Points on a hilly landscape, in no order, each with its height.
From any point a ball rolls to the lowest of the 5 points nearest to it. It stops when none of these is lower. Distance is the straight distance between rows; heights are no part of it.
<438> h=18.8: [135 102  92 110 127 137  74  98 147 143 129 137 115 172]
<614> h=32.6: [ 30 141 106 151 105 142 207 177 150 103 135 158  90 111]
<100> h=50.3: [152 112 119 107 134 121 107 105 123  80 159 131 139 117]
<483> h=21.1: [116 112 133 157 137 109 124 125 130 120 125 119 158 147]
<95> h=37.8: [109 118 154 152 133 102 119 145 118 114 120 105 163 129]
<276> h=18.0: [ 95 116 131 165 141 115 118 145 121 151  98 117 159 177]
<467> h=28.8: [ 43 141  76 173  95 150 177 142 186 144 103 150  73 111]
<441> h=15.6: [229 178 141  64 125 173 146  94  81 215 101 103  68 128]
<478> h=21.7: [119 125 139 159 129 116 126 148 122 149 109 108 176 153]
<366> h=32.8: [ 53 117 111 146 141 128 161 151 142  96 123 147 102 120]
<354> h=15.0: [ 69 109 116 164 150 125 119 144 143 138 106 132 132 161]
<355> h=53.1: [146 130 150 134 139 109 122 131 122 108 140 113 169 110]
<570> h=29.1: [189 129 141 124 124 124 103 100 117 145 138 103 140 123]
<524> h=77.3: [226 167 158  98 111 137 120 107 128 156 151  80 112  68]
<156> h=27.7: [ 33 135  96 149 104 166 228 159 145  91 144 155  91 103]
<145> h=7.8: [178 131 140 106 121 134  97 107 117  88 160 125 153  92]
<422> h=18.3: [109 102 102 134 146 120 112 115 141 105 134 140 130 146]
<466> h=21.0: [ 63 105 111 142 143 117 136 142 154 107 120 149 115 137]
<358> h=22.8: [156 102 109 110 137 131  88  98 132 122 148 146 142 153]
<190> h=11.1: [ 91 103 113 147 141 120 120 130 144 125 125 134 136 158]
<522> h=9.6: [179 138 130 152 133 127 137 107 109 177 101  97 157 168]
<195> h=14.8: [195 138 148 145 120 127 134 106 105 168 108  96 147 131]
<412> h=25.8: [ 48 120 124 157 140 113 155 164 147 114 115 138 118 142]
<250> h=40.5: [ 59 123 158 160 132 105 129 193 127 143  95 138 142 169]
<339> h=30.1: [233 175 150  95 128 144 135  88 102 184 128  75  88  87]
<239> h=79.1: [218 150 142 107 118 141 103 102 129 136 155 100 125  73]
<335> h=50.4: [224 148 141  91 114 142 109 100 115 156 144 121 125 108]
<165> h=44.1: [196 151 161 142 119 121 137 112 115 149 127  85 147  87]
<114> h=9.5: [ 59 113 137 141 145 107 160 171 128  82 128 148 128 117]
<58> h=65.9: [139 120 147 118 136 111 117 121 121  82 143 116 155  96]
<415> h=12.7: [ 73 121 168 142 121 103 138 179 108  85 125 135 154 113]
<437> h=49.6: [ 99 109 148 137 141 105 126 145 125  82 130 121 151  99]
<480> h=19.6: [ 42 105 102 171 126 132 126 135 172 142 101 132  98 147]
<410> h=14.5: [148 111 106 130 135 134  92  96 130 145 121 133 139 163]
<547> h=45.7: [ 37 143 164 131 121 101 159 211 119  99 115 157 121 126]
<538> h=12.4: [150 115 112 134 143 130 101 107 124 152 120 111 153 163]
<575> h=32.2: [100 104  92 119 142 126 141 104 126  67 148 148 118 112]
<396> h=22.9: [215 146 125  91 110 153  91  97 112 171 139 139 129 153]
<160> h=26.0: [144 113 125 132 140 113 107 105 140 109 124 120 154 136]
<370> h=45.3: [167 119 110  74 121 132  87  96 115  99 161 144 129 129]
<338> h=36.1: [ 34 131 151 153 124 106 152 202 127 131 105 157 108 138]
<35> h=26.6: [ 90 111 151 147 136 106 127 161 129 127 112 122 156 138]
<20> h=7.9: [236 172 146  87 126 154 129  86  99 195 114  96  96 122]
<125> h=40.0: [ 37 136 118 151 122 135 205 186 133  91 140 163  89 114]
<334> h=67.7: [196 137 137  74 120 139  76  97 113 108 164 133 138 107]
<281> h=35.8: [208 149 117  56 109 168  80  99 109 195 136 162 127 169]
<96> h=12.1: [199 138 130 105 123 133  96 103 116 157 136 122 140 142]
<607> h=36.6: [215 150 128  62 119 146  72  98 121 162 154 150 131 134]
<573> h=12.5: [ 51 119  83 152 117 146 184 134 157  98 123 161  83 118]
<55> h=37.6: [ 66 110 119 141 149 116 165 141 134  74 134 143 124 114]
<17> h=22.4: [ 44 111  92 158 128 134 154 142 165 115 112 143  93 128]
<372> h=53.6: [214 154 156 112 119 127 124 102 123 162 133  96 130  95]

For each start below, name the point where the ball stops.
<239> -> <96>
<358> -> <522>
<355> -> <190>
<524> -> <20>
<372> -> <96>

Call two points neighbours if one is among the 5 nearest of the other. Go from one point of each pair to the other, from neighbour to neighbour, staying as low as possible. Name the highest point that can't be avoided.
<190> and <114> -> <466>
<145> and <20> -> <370>
<522> and <190> -> <422>
<190> and <573> -> <17>
<190> and <20> -> <396>
